Points on a hilly landscape, in no order, each with its height.
From any point a climber takes the steepest step (rise divided by distance) to one of its 2 nearest points. It stops when none of these is higher. Distance is the straight distance between rows; heights are no part of it.
j605: [202 154 166 166 104  50 146 118 168 103 119 151  95 127 173 137 101 148
 142 129 174 129 145 122 105]  (h 34.4)
j395: [124 144 133 156 128  80 152  91 116 174 101 145 159 138 102 133 157 105
 133 121 155 157 178 121 169]  (h 5.4)
j121: [131 158 125 141  86  75 129 107 151  94 137 172 107 152 141 104 125 142
 155 130 154 105 123 146 134]  (h 43.9)
j427: [106 142 133  88 129 150 124  96 115 138 133 122 118 115 121 126 136 137
 109 122  90 111 121 138 139]  (h 62.4)
j645: [ 92  90  88 111 167 184 115 155 128 111 158 100 137 138 125 144  86 101
 131 111 109 113  81 114 112]  (h 56.1)
j15: [158 148 129 117  82  64 124 158 182  71 110 196 120 106 142  94  99 166
 183 129 176  78 137 124 127]  (h 3.5)
j156: [162  96 136 189 143 109 119 129 156 121 101 103  98  95 115 147  95 114
 173 103 124 142 150  84 157]  (h 23.3)
j77: [186 132 131 186 113  95 117 106 116 148 142 111 120 117 116 134 142 126
 116 144 153 169 130  96 166]  (h 55.3)
j820: [132  74 115 106 141 153  91 208 146  81 108 113  90  95 142  97  77 151
 172 105 145 111 113 110  83]  (h 50.3)
j332: [163  97 137 152 131 140  92 181 147  95 157 112  74 123 133 102  85 144
 151 128 136 123  92  96  93]  (h 21.4)
j369: [ 91 140 121 126 137 105 161  61 125 157  91 135 164 112 111 139 151  97
 151 111 143 136 192 137 180]  (h 7.3)
j836: [158  62 102 172 173 165 119 131 139 134 163  74 146  94 112 133 100 102
 156 128 147 154 109  79 153]  (h 37.3)
j61: [167 155 178 106 120 120 153 150 160 107  99 134 105 113 167 149 103 164
 108 138 129 124 139 134  59]  (h 59.5)
j167: [146 112 204 129 120 108  88 156  79 186 105 125 118 131  98 103 166 146
  98 126 101 128 155 138  87]  (h 38.9)
j287: [ 86  86 139 119 142 157  89 148  93 164 167 113 137 130  98 114 135 113
 122 113 119 101  81 120 128]  (h 62.2)
j596: [137 138 151 168 105  64 134 114  99 189  99 149 130 147  82 128 167 127
 128 119 148 157 184 125 150]  (h 5.0)
j670: [121 180 165  57 114 125 146  96 141 106  66 151 102  87 163 131 133 175
 114 144  78  93 150 162  96]  (h 72.4)
j76: [108 124  95 108 145 161 140 152 166  72 121 157 119 164 172 139  92 128
 159 106 135 106 121 143  88]  (h 59.6)
j479: [134 176 113 121 144 209 161 109 121  92 124  86 161 157 167 194 106 117
  79 166  99 143 135 145  97]  (h 36.4)
j475: [135 142 127 104 134 135 139 144 165  65 105 156 109 130 167 128  97 143
 146 124 128 107 120 145  87]  (h 56.2)
j850: [101  90  63 129 163 176 115 153 143  99 157 123 119 148 132 119  84 107
 168 100 132 103  91 111 124]  (h 59.7)
j411: [108 132  61 116 159 168 160  66 161  95 169 124 167 130 153 149 123 100
 137 145 141 141 110 136 202]  (h 63.6)
j931: [136 149 111 125 139 163 142 123 144  96 155 121 117 153 161 166 112 119
 103 135 122 142 123 141 101]  (h 37.6)
j125: [159 152 143 159  80  54 144 132 150  99 159 175 118 157 134 102 125 151
 161 133 189 113 115 125 116]  (h 45.5)
j88: [112 120 120 158  78  86  86 144 104 161 148 154 137 159  68  70 159 130
 161 131 134  98 100 146 164]  (h 43.1)
j54: [104  99 145  78 141 200  99 140  72 178 160  81 158 104 106 122 147 121
  87 148  83 106  70 126 136]  (h 54.4)
j201: [113 115 129  49 125 170  71 177 133  89 136 116  89  92 143  89 111 177
 133 143  90  81  67 131 106]  (h 56.7)
j195: [141  97 182 123 122 135  85 163  78 192 127 117 118 138  94  96 162 146
  80 127 115 123 107 129  95]  (h 36.9)
j539: [150 101  74 189 159 134 153 109 166 109 109 125 139 138 131 148  98  78
 192  90 150 145 154  89 160]  (h 12.7)
j617: [149 150 164 114  99 104 109 112 131 120 146 139  91 119 137 110 146 154
 119 146 118 110 117 144 113]  (h 41.3)
j208: [ 92 155  90 104 165 195 190 118 119 117 164 108 198 171 156 178 138  88
  92 146 121 158 107 139 148]  (h 59.9)
j128: [135  89 114  72 120 137  84 231 154  71 116 139 105  88 150  84  96 168
 150 117 162  96 101 106  82]  (h 54.6)
j528: [124 123 162 161 135  92 128 136  86 189 111 134 132 145  91 128 169 115
 107 111 145 154 181 117 113]  (h 6.6)
j797: [145 122 182 137 121 109 104 116 141 137  69 112  71  59 129 134 117 149
 147 129  81 126 171 125 127]  (h 28.4)
j203: [ 85 102 122  97 142 147 110  98  92 161 168 116 176 112 103 111 165 114
 117 139 122 118  97 134 179]  (h 52.8)
j684: [187 103 155 195 122 101 108 138  97 189 131 105 129 110  87 116 145 134
 118 137 154 169 137  90 143]  (h 51.4)
j345: [ 77 119  99  77 117 165  87 128 122 101 179 144 110 123 126 108 117 142
 144 130 103  85  59 144 149]  (h 51.7)
j807: [108 100 112 115 168 183 126 107 120 144 167  89 156 110 115 134 134 114
 112 145 123 127  96 121 164]  (h 48.7)
j53: [144  95 133 166 132 113  87 134  90 190 158 101 143 119  73  99 167 125
 119 134 143 141 122 103 163]  (h 47.8)
j947: [ 90  91  65 103 184 226 122 145 128  90 136  85 159 123 128 173  80  99
 130 124  99 104  77 116 113]  (h 53.3)
j996: [109 142  96 109 149 140 134 100 169  93  72 134  95 103 151 149 100 125
 160 114  90 113 147 146 147]  (h 24.2)
j288: [118 157 189  96 108 105 145 124  74 169 113 151 144 172 139 123 194 150
  64 132 117 136 154 159 101]  (h 38.1)
j436: [117  76 116 144 154 130 106 162 157 102  49 110  87  88 130 135  82 123
 184  83 105 117 168 111 119]  (h 36.5)
j380: [ 96 103 115 101 165 195 136 140 117 124 116  93 141 113 111 156 108 109
 121 119  92 127 125 123 103]  (h 50.7)
j689: [107 176 124  91 117 130 117  50 113 154 113 126 145  89 119 121 172 124
 104 153  94 124 156 153 178]  (h 58.9)
j882: [ 99 121 128 122 150 135 144 126 133 139 110 134 120 129 109 133 113 109
 138  89 117 125 157 128 115]  (h 11.9)
j520: [114 138 127 149 129  93 147  77 155 115  61 143  99 104 135 157 104 110
 190  91 118 115 187 135 161]  (h 19.1)
j568: [ 79 123  96  95 163 178 177  94 114 127 173 109 198 145 148 152 150  87
 105 152 135 158  93 142 172]  (h 61.8)
j904: [135 134 128 144 134 107 111  69 136 155 113  97 134  70 105 121 149 113
 144 140 116 145 170 123 196]  (h 67.4)
j810: [104 165 108  89 129 122 141  51 113 158 124 121 175 125 123 120 182 112
  95 170 119 150 142 146 201]  (h 59.4)
j165: [165  96 149 145 119 137 103 199 146 101 176 115  96 122 140  92  95 155
 115 130 162 128  84 103  62]  (h 19.2)
j278: [132 188 166  60  95 147 139  89 126 104 101 130 113 101 164 131 144 173
  89 159  74 106 128 177 107]  (h 67.6)
j625: [154 136 131 176 124  84 141  88 160 131  84 120 102  91 124 153 109 113
 166 116 125 134 183 109 174]  (h 20.2)
j277: [106 124  95 152 164 136 173 138 115 141 147 138 165 184 140 161 134  89
 120  94 150 164 125 129 118]  (h 13.0)
j773: [113 123  95 138 180 168 147 115 165  94  94 129 126 142 153 179  90  83
 157 105 116 133 160 132 100]  (h 73.0)
j977: [122 100 101 152 179 159 140 118 139 137 120 100 145 104 115 158 109  92
 145 100 133 155 148 105 144]  (h 18.1)
j863: [113 170 127 104 100  97 150 127 159  90 133 186 123 159 155 109 133 145
 137 115 149  99 121 165 115]  (h 42.4)
j23: [ 82 117  96 156  86  77 133 157 126 142 135 168 147 184  71  87 133 120
 193  90 160  95 142 130 146]  (h 40.0)
j822: [128 147 164  99 118 134 116  99  85 185 101 118 134 113 105 121 176 130
  70 141 103 130 170 145 127]  (h 43.0)
j486: [109 123  87 130 184 179 161  71 156 111  88  96 146  86 149 178  95  86
 141 120  97 145 171 140 151]  (h 60.6)
j787: [115 163 167 111 103 119 171 121 106 157 120 151 141 173 140 140 162 131
  84 119 125 151 147 162  97]  (h 35.1)
j514: [134  94 133 142 101 116  49 160  99 149 158 117 108 116  79  66 133 150
 148 145 120  96  84 121 144]  (h 52.2)
j233: [ 84  97  96 132 105 132 101 177 107 116 205 150 133 175 118  93 113 103
 150 105 153  99  56 116 139]  (h 54.3)
j543: [159 150 183 138  97  94  94 120 124 139  99 127  96 100 126 106 150 159
 111 140 111 132 144 140 104]  (h 43.7)
j611: [114  75 148 103 153 162  78 147  80 189 169  95 152 105  86 109 154 114
 103 143 112 111  79 114 149]  (h 58.1)
j8: [143 109 149 151 168 148 162  98 122 162 110  69 160  91 127 157 131 100
 105 151 140 191 177 105 141]  (h 26.6)
j612: [176 137 156 149  89 101  85 127 132 128 160 134  95 115 133  87 148 169
 105 151 127 136  85 128 108]  (h 39.2)
j854: [123 133 129 136 135 144 133 136  92 146 189 133 149 175 132 139 164 119
  88 144 131 148  78 123 140]  (h 48.1)
j554: [153 117 141 152 155 157 155 184 144  96 147 104 122 171 153 164 105 125
 103 136 137 152 111 128  43]  (h 44.1)
j144: [151 154 106 178 123  85 167 112 157 108 111 166 114 173 137 141 106 115
 185  99 168 132 160 118 143]  (h 9.2)
j548: [169 122 169 140 114 121  77 110 124 146 105  86  75  58 122 124 135 150
 116 156  80 140 141 108 137]  (h 31.4)
j17: [ 73  99  95 139 165 120 158 123 108 164 159 144 191 165  98 126 146  90
 149  91 155 133 112 124 170]  (h 12.0)
j300: [153 131 138 158 128 109 149 152 153 108 127 144  99 155 145 129  99 127
 142 104 168 135 136 118  82]  (h 24.6)
j90: [ 91 135 132 109 108  71 111 133 150 106  60 162  92  88 106  94 111 157
 193 117 113  84 172 142 141]  (h 32.9)
j281: [112 170 134 123 124 111 159  75 140 138  85 147 119 127 140 155 134 112
 127 118 121 131 185 151 128]  (h 28.7)
j190: [ 97 122 166  94 127 154 145 144  66 196 128 103 157 153 114 137 171 126
  73 120  91 138 133 146 107]  (h 39.5)
j295: [ 62 160 116  66 116 114 119  97 146  95 100 176 108 111 124 107 136 158
 155 115  84  76 134 180 138]  (h 54.5)
j36: [114 160  71 132 148 140 159  58 143 126 169 130 167 136 150 135 152 102
 135 154 157 154 123 145 205]  (h 66.2)
j445: [110  79 114 144 181 162 168 152  95 164 141  91 191 150 114 162 142  84
 100 117 168 181 124 105 116]  (h 44.0)
j263: [ 96  82 100 166 147 109 141 134  92 180 169 144 196 154  83 112 161 104
 139 121 174 141  98 109 195]  (h 13.5)
j985: [114 143 147  33 115 177  98 152 121 105 130 114 103  82 144  96 118 193
  96 150  56  83  81 152 101]  (h 60.2)
j450: [116 149 154 111 138 136 156  92  98 172 104 109 148 132 121 146 165 112
  81 127 119 157 184 134 141]  (h 46.6)
j257: [ 97 149 152  73 130 174 161 137  76 157 139 105 164 165 144 158 147 117
  65 129  85 141 130 158 104]  (h 42.8)
j313: [124 160 157  95  97  92 153 165 161 109 146 193 142 145 152 107 135 153
 116 112 161  92 117 146  84]  (h 40.3)
j925: [154 152 167  44 118 166 139 183 145  96 118 129 132  86 163 116 119 194
  85 151  83  98 101 148  59]  (h 67.9)
j425: [134 148  86 141 164 170 157  89 182  94  87 113 127 122 187 201  91  89
 146 128 113 148 168 133 125]  (h 66.8)
j966: [ 53  97  72 127 158 145 152 137 139 112 111 161 156 178 125 128 100  90
 179  69 137 111 131 130 121]  (h 8.9)
j772: [107 107  88  80 125 170  76 157 128  88 166 124  80 114 134  96  98 146
 152 139 104  86  54 130 140]  (h 53.6)
j317: [133 127 142 145 171 189 166 137 118 133 104  79 145 130 122 194 108 111
  87 130 115 171 161 115  75]  (h 35.0)
j357: [115 170 104 103 131 163 171 118 104 122 175 124 162 187 163 180 153 104
  69 155 123 163  99 145 133]  (h 57.9)
j419: [154 150  79 154 112 123 109  72 147 102 185 130 118 125 133 119 126 129
 145 158 133 139  91 128 204]  (h 27.5)
j616: [128 125 107 176 135 111 165 150 114 143 166 147 139 209 135 152 130 109
 125  99 177 166 118 113 114]  (h 14.7)
j830: [138  85 147 126 131 144  44 142  89 175 156 104 108  95  75  82 139 136
 114 151 105 104  94 106 146]  (h 54.2)
j852: [165  92 109 188 148 125 130 114 137 141 152  97 147  94  98 109 125 112
 160 123 156 148 130  89 180]  (h 41.8)
j5: [133  66  91 173 183 134 146 109 157 129 117 102 163 103 114 139  94  82
 177  89 144 149 155  79 161]  (h 14.9)
j416: [118 118 145 105 122 141  92 124  99 152 156 126 122 126 104 112 151 134
 107 141 102 118 103 133 130]  (h 66.7)
j297: [205 142 161 189  78  54 128 122 155 105 128 140  91 123 136 121 112 165
 161 141 156 131 123 102 127]  (h 36.2)
j958: [112 161 114 135 117 109 136  91 106 150 157 145 139 151 121 124 165 120
 116 135 145 145 128 134 171]  (h 24.1)
j687: [ 85  87 108 135 134 133  95 132 107 151 153 119 145 126  73  96 133 117
 152 109 126 109 100 118 159]  (h 58.3)
j35: [109 136  93 175 104  82 146 126 133 132 124 166 144 173  77 115 125 115
 192  86 163 118 142 121 157]  (h 38.4)
j722: [120 114 104 153 168 190 151 154 164  81  90 114 134 162 161 188  85  94
 141 111 115 132 153 129  52]  (h 66.9)
j49: [166 126 172 121 136 133 149 190 163 103 111 123 121 128 157 144  93 151
 104 123 135 128 145 126  30]  (h 54.0)
j446: [124 116  96 156 121 112 106 136 144 100 124 137 107 132 103  97  95 119
 185 101 133 102 125 107 153]  (h 49.5)
j865: [107 137 112 103 146 142 171  94 101 158 141 111 177 151 139 137 183 108
  65 160 151 185 134 134 172]  (h 55.0)
j155: [164  67 121 166 160 163 109 126 144 146 136  62 114  64 109 142  94 122
 140 126 114 170 131  78 137]  (h 32.0)
j544: [143 146 168 157 109  79 146 169  98 164 163 168 127 188 135 123 166 143
  97 119 167 158 111 130 101]  (h 19.5)
j974: [126 122 102 129 163 161 127 132 173  83  62 108  82 102 167 157  84 127
 171 127  91 124 145 133 115]  (h 27.3)
j953: [ 92 130 117  91  85  71 114 173 153  87  73 176 119 104 104  73 115 168
 193 113 142  71 146 141 131]  (h 34.5)
j872: [156 179 117 153  95  85 118  59 149  92 134 147 100 117 155 138 116 137
 144 154 127 132 117 138 168]  (h 29.4)
j410: [157  79 131 173 157 138 114 148 154 129  97  77 100  78 121 151  80 101
 159 102 118 143 156  80 123]  (h 26.7)
j509: [199 144 157 175  55  55  95 129 127 118 144 143  99 128 117  93 139 171
 128 147 149 134  93 114 127]  (h 37.7)
j451: [145 168 140 145  59  43 105  86 130 129  97 162 116 123 107 100 143 156
 153 156 124 100 145 161 157]  (h 47.3)
j497: [152 117 123  66 112 139 120 233 167  80 142 166 128  97 156  97 103 158
 113 122 164  96 106 116  66]  (h 58.4)
j261: [133 147 180 113 101  75 150 179 132 141 127 191 144 149 133  95 146 160
 108 111 169 109 137 146  67]  (h 37.9)
j621: [ 93  80 116 117 199 200 169 150 102 144 139  76 199 134 121 182 124  82
 100 131 135 159  95 116 118]  (h 48.2)
j704: [138 179 131 149  77  56 103  76 112 162 124 151 128 142 107 111 173 136
 114 154 136 131 144 149 172]  (h 45.7)
j19: [174 136 191 162 106  83 119 109 121 163  90 117  89 102 120 136 139 140
 109 131 119 160 166 108 112]  (h 46.8)
j737: [155 200  84 125 123 160 147  66 161  76 139 126 114 147 190 171 121 110
  98 156 131 144 112 141 139]  (h 34.1)
j609: [188 102 133 162 119 129  90 113  88 168 180  98 131 109 117 111 164 138
  83 175 146 171  92  96 165]  (h 39.1)
j812: [134 162 177  67 122 116 165 128 154 101  94 159 116 108 154 141 122 162
 111 131 114 101 153 158  70]  (h 65.9)
j745: [ 89 143 105 132 157 140 189 104 128 142 121 138 170 171 141 176 143  93
 117 106 145 156 159 136 126]  (h 11.2)
j435: [174 114 145 173  69  66  91 187 137 116 140 143  98 125  89  63 117 164
 171 123 161 106 123 111 126]  (h 48.5)
j691: [ 85 110  84 138 139 137 157 152 136 104 159 168 141 197 150 128 112  98
 166  73 156 111 101 131 118]  (h 7.7)
j159: [130 111 126 184 131  94 157 155 101 174 157 155 145 201 103 134 153 117
 116 113 177 171 119 109 138]  (h 16.8)
j756: [128 170 122 125 121 137 179 132 106 126 175 139 138 199 170 161 145 123
  80 135 150 159 103 150 113]  (h 55.8)
j860: [199 162 165 173 107  89 130  93 117 150 118 112  94 113 147 152 137 134
  95 145 157 183 147 100 132]  (h 51.2)
j384: [ 63 142 113  59 106 140  91 130 117 107 159 163 110 136 131  88 137 155
 131 128  88  70  84 165 148]  (h 50.1)
j389: [132  81 134 157 138 108 117 174 163 109  82 122  93 113 126 114  81 118
 174  88 139 117 175  97  99]  (h 41.0)
j443: [ 92 125 135  69  76  87  90 193 137 103 114 174 120 102 105  55 135 169
 155 127 127  70 116 153 125]  (h 36.1)
j635: [136 136 118 157  77  69  95 111 106 170 150 155 139 145  74  95 163 136
 147 147 123 125 127 153 179]  (h 44.2)
j326: [120 108 165 138 133 116 134 153 111 157  98 126 120 131 101 128 130 115
 133  91 133 136 171 115  82]  (h 9.1)
j531: [146 175 146  87 108 150 130  83 128 103 121  97  99 113 167 149 130 143
  81 167  76 129 115 154 117]  (h 63.3)
j793: [150 119 142 138 150 175 143 186 146  91 112  92 120 138 151 161  86 131
 111 129 111 128 138 129  34]  (h 48.3)
j381: [132 109 175 108 138 145  98 159  51 210 129 102 155 142 111 128 182 127
  61 124 108 140 127 124 121]  (h 36.3)
j29: [132 108 166 117 108  91 114 194 132 115 115 161 103 114 115  79 121 168
 149 112 157  94 137 119  80]  (h 39.9)
j994: [106  80 133 115 139 135 105 194 132 100  87 121  94 106 114  94  87 139
 165  92 136 113 142 111  89]  (h 45.9)
j558: [122 114 131  73 155 204 104 107  88 150 146  75 140  76 113 135 148 134
  88 165  64 119  92 135 149]  (h 50.5)
j713: [156 182  91 148  78  91 106  59 133 113 166 146 122 122 136 119 151 131
 132 162 128 128  95 131 186]  (h 28.3)
j428: [120 131 158 134  99  79  88 123 148 127  59 133  61  59 110 114 110 154
 184 129  93 100 172 127 151]  (h 31.1)
j131: [137 153 136 141 110 106 137  93  90 179 134 135 135 150 127 131 182 120
  82 150 153 168 137 124 159]  (h 22.4)
j292: [127 157 121 142 162 184 172 132 124 115 123  88 161 164 151 197 117  97
  80 141 116 167 154 129  82]  (h 38.3)
j680: [126  87 105 114 175 159  97 161 168  87  48  88  75  78 155 152  71 123
 176 110  84 128 150 108 114]  (h 31.5)
j585: [110 149 139  94 122 140 164  91  84 179 114 117 170 153 132 152 189 100
  52 142 118 167 153 138 149]  (h 50.8)
j439: [134 114 122 160 109  96  97 124 129 134 110 133 101 107  86 113 109 132
 171 116 115 116 147 114 151]  (h 46.9)
j975: [111 113 114 129 158 148 141  93 130 148 114 110 131  97 110 155 122 107
 129 125 113 148 158 127 138]  (h 15.0)
j763: [109 125  83 114 159 187 142 168 171  59  89 144 137 165 188 162  89 114
 157 123 122 113 126 145  53]  (h 62.7)
j99: [ 98 110 138 121 104 125  98 184  95 131 208 155 133 177 121  79 137 135
 126 126 146  94  38 127 133]  (h 52.6)
j959: [120 100 106 162 142 110 151 152  75 180 177 150 166 183 102 125 167 105
 116 129 177 162  90 114 165]  (h 14.8)
j432: [ 69  93  99 121 143 125 107 121 103 158 171 135 179 125  68 101 151  97
 160 115 128 100  88 129 191]  (h 55.9)
j740: [ 98 111 113 102 162 149 165  90  94 153 170 112 201 151 145 125 173 111
  93 168 168 166  94 126 194]  (h 58.7)
j859: [120  79 124 141 188 169 165 117 127 144 112  63 177 105 117 156 119  90
 118 129 139 182 170 112 128]  (h 22.5)
j584: [139 108 122 132 162 186 119 117 121 135 165  73 141 100 124 153 114 117
 104 150 109 163 103 108 128]  (h 43.8)
j970: [134 128  85 180 145 114 162 106 165 111  96 152 128 155 146 153 101  88
 193  83 153 116 165 125 155]  (h 10.8)
j791: [199 150 171 168 127  94 153 120 156 106 102 120  95 123 174 169 101 143
 127 130 151 158 161 114  90]  (h 31.3)
j941: [151 104 106 183 111 101 116 108 143 142 133 120 137 102  84 116 121 115
 180 125 134 125 145  92 186]  (h 44.4)
j393: [105 151 142  76  88 125  87 126 109 123 165 155 116 135 141  83 164 157
  98 142  99  80  84 162 128]  (h 48.4)
j315: [133 164 125  97 143 177 129  80 123 126 121  77 123  96 147 163 118 121
  84 154  85 146 134 143 132]  (h 58.5)
j274: [160 113 127 123 132 171  93 111  96 157 188  81 138 114 132 123 154 127
  68 171 121 154  68 109 150]  (h 41.9)
j588: [ 99 106 111 147  74  85  93 163 121 119 131 157 122 149  74  63 117 133
 188 109 146  86 124 135 150]  (h 41.6)
j119: [123  97 168 144  88  75 104 186 127 138  75 143 111 108  83  65 115 152
 159 108 141  99 165 114 104]  (h 42.5)
j319: [148 129 145  52 121 166 132 221 149  78 127 143 129 100 166 111 102 173
  98 143 127 101  93 133  58]  (h 62.6)
j900: [ 94 142 109 132 159 125 182  79 136 147  99 136 167 132 124 156 135  77
 136  96 142 157 190 136 149]  (h 9.0)
j655: [133 139 177  84  95  99  92 160 102 149 160 154 133 132 134  71 177 172
  77 144 101  88  94 155 102]  (h 46.7)
j66: [154 140 119 151 152 172 161 155 129 112 142 108 146 181 165 186 110 107
  96 133 137 163 130 128  67]  (h 40.8)
j988: [123 149 168  42  97 151 123 152 136 113 108 135 109  96 152  95 138 197
  86 151  77  83 101 159  82]  (h 63.5)
j799: [108 115 134  93  93  95 114 206 134 106 124 177 131 121 107  61 123 159
 143 102 166  80 132 132  98]  (h 37.8)
j738: [145 158 192  98  93  97 118 107  93 175 107 142 115 134 130 116 191 157
  71 147  93 120 146 157 112]  (h 40.5)
j197: [140 142 141 126 162 171 167  99 119 138  95  64 164 115 132 178 135 104
  71 153 121 186 181 119 118]  (h 30.7)
j67: [ 64 146 142  84 101 102 124 122 118 138 110 182 128 138 109  89 152 149
 140 106 104  66 144 181 125]  (h 51.3)
j169: [ 80 165 127  71 122 134 132  75 133 114 107 153 111 124 129 130 142 137
 137 127  86 100 136 171 144]  (h 57.7)
j578: [105 180 162  98 119 121 178  94 118 134  95 152 132 156 156 154 144 136
  96 119 114 126 165 164  92]  (h 32.1)
j699: [171 141 152 159  67  46 124 170 143 116 129 172 121 140 107  83 130 160
 160 129 168  94 128 118 117]  (h 47.0)
j403: [104 161  97 112 143 134 165  41 138 128 137 128 168 115 130 135 162 101
 122 156 139 157 160 133 196]  (h 63.0)
j3: [163 126 205 127  96  75 107 154 115 160 105 140 100 119 123 100 162 170
  98 136 137 124 159 136  76]  (h 41.4)
j41: [159  92  98 160 148 163  97 158 152  95 156 103  85 129 131 129  78 119
 155 114 140 141  97  91 113]  (h 23.9)
j768: [159 167  99 136 127 150 121  89 171  67 148 136  90 128 186 156 106 139
 133 159 119 132 100 149 130]  (h 32.6)
j529: [162 117 128 172 127  98 125  71 117 164 118 105 152  91 104 107 170 120
 130 163 145 171 163 111 215]  (h 62.0)
j956: [138 186  99 100 115 184 161  75 136  83 139 109 136 143 173 186 122 126
  83 169  92 149 116 150 121]  (h 35.2)
j466: [130 150 139  80 122  92 152 165 188  82  79 192 122 102 166 123 107 161
 163 116 163  73 154 135  94]  (h 5.3)
j569: [136 134  80 130 160 182 130 110 158  96 143 111 116 119 150 152  91 110
 136 135 102 135 107 130 128]  (h 34.6)
j886: [127 102 157 168 109  72  96 141 119 162  87 136 102 117  73  93 124 138
 166 113 128 110 173 122 124]  (h 44.6)
j226: [123 109 129 134 112 131 104 159  79 155 200 139 134 170 122 114 159 121
 100 133 148 132  61 126 143]  (h 50.4)
j732: [158 115  91 151 182 194 114 138 165  87 112  78 123 108 146 176  77 107
 140 138 108 148 126 104 108]  (h 30.8)
j505: [101 131 133 102 156 186 154 149  94 144 139  89 155 156 130 168 126 110
  83 123 100 133 120 135  88]  (h 45.8)
j42: [124 128 118 125 126 121 108 142 160  87 119 150  89 122 141 113  95 139
 164 120 130 107 125 130 120]  (h 52.7)
j56: [118 165 115 145 125 120 143  94 135 120 137 151 130 142 132 141 125 117
 135 121 142 126 148 141 151]  (h 26.0)
j760: [106  90  84 135 133 156  98 173 128  99 193 129 115 156 121 109  88 111
 162 100 143 100  64 116 124]  (h 56.6)
j550: [165 127 154 163 135 119 135 135 154 111 118 111  97 122 146 155  92 122
 139 111 136 152 145 111  93]  (h 27.6)
j819: [128 140 142  78 142 212 124  93 100 142 120  59 155  83 133 149 137 135
  70 171  59 140 132 139 141]  (h 53.8)
j383: [155 140 135  96  99  82 129 186 185  94 103 188 125  89 155  97  99 169
 143 114 174  88 133 118  90]  (h 4.3)
j45: [150 110 137 132 135 152  79 116 120 136 132  86  84  63 107 115 118 142
 113 151  83 124 118 111 137]  (h 34.2)
j236: [137 163 144 151 107  51 169 104 158 110  91 180 121 160 151 144 111 141
 162 107 159 113 173 139 117]  (h 7.8)
j481: [106 152 144 113  74  73 104  96 126 134 106 173 126 126 109  95 159 161
 148 137 109  85 145 170 147]  (h 48.8)
j241: [172  98 138 167  88  96  68 175 115 127 163 120  92 120  93  61 120 157
 154 133 144 106 100  97 122]  (h 50.2)
j47: [149 151 150 156 101  92 156 133  92 164 137 156 124 192 138 138 176 133
  82 141 161 181 128 141 136]  (h 20.3)
j729: [134 161 153 118 116  60 159 128 173 103  74 198 117 125 154 128 107 155
 169 110 161  82 180 143  94]  (h 6.5)
j963: [152  97  93 154 163 180 100 171 168  75 114  88  81 112 166 151  73 127
 153 124 109 126 110 104  97]  (h 27.2)
j260: [184 119 121 193 111  81 128  89 118 158 137 117 145 118  87 116 164 123
 143 162 165 170 142  94 199]  (h 58.6)
j700: [ 47  99  80 121 177 141 166 114 117 145 130 154 193 167 113 143 137  83
 150  72 131 123 128 136 147]  (h 10.7)
j989: [105 148 131 111 121 112 107  63 126 153  96 134 128  90 102 124 151 130
 139 134  93 108 165 145 179]  (h 62.1)
j848: [139 132 166 161 120  99 151 163 126 142 140 148 118 169 140 128 130 141
 114 117 174 144 141 129  78]  (h 22.0)
j44: [100 146  97 167 125  92 183  97 124 144 123 177 150 186 106 128 151  99
 157  87 166 145 156 134 166]  (h 35.8)
j909: [130 168 151 114  98 121 150 141 108 128 186 145 126 182 171 136 156 139
  70 146 128 143  81 151  97]  (h 53.4)
j657: [101 150 108 118 148 113 138  85 171  91  38 148  94 104 162 172  87 117
 190 111  97  98 192 147 141]  (h 21.6)
j89: [141 120 121 112 141 169 137 137  86 158 192  84 164 148 137 152 163 112
  58 170 139 174  75 117 144]  (h 44.9)
j355: [ 90  82  90 104 200 213 150 122 127 112 143  73 198 125 127 179  99  81
 117 127 116 130 106 123 119]  (h 50.9)
j461: [148 108 130 132 147 171  96 141 122 127 144  76  89  93 122 140 101 132
 121 134  99 139 107 112 108]  (h 38.2)
j796: [181 170 112 139 109 116 118  70 171  75 133 123  70 101 182 150  98 138
 138 159 112 129 108 134 152]  (h 31.0)
j134: [155 110 120 174 112  96 100 135  95 173 179 130 151 140  79  96 164 127
 130 150 156 144  94 108 182]  (h 45.6)

For each start below, name the point where the climber stops.
j383 => j977
j313 => j287
j44 => j416
j15 => j977
j428 => j773
j713 => j670
j274 => j850
j848 => j543
j156 => j773
j281 => j568
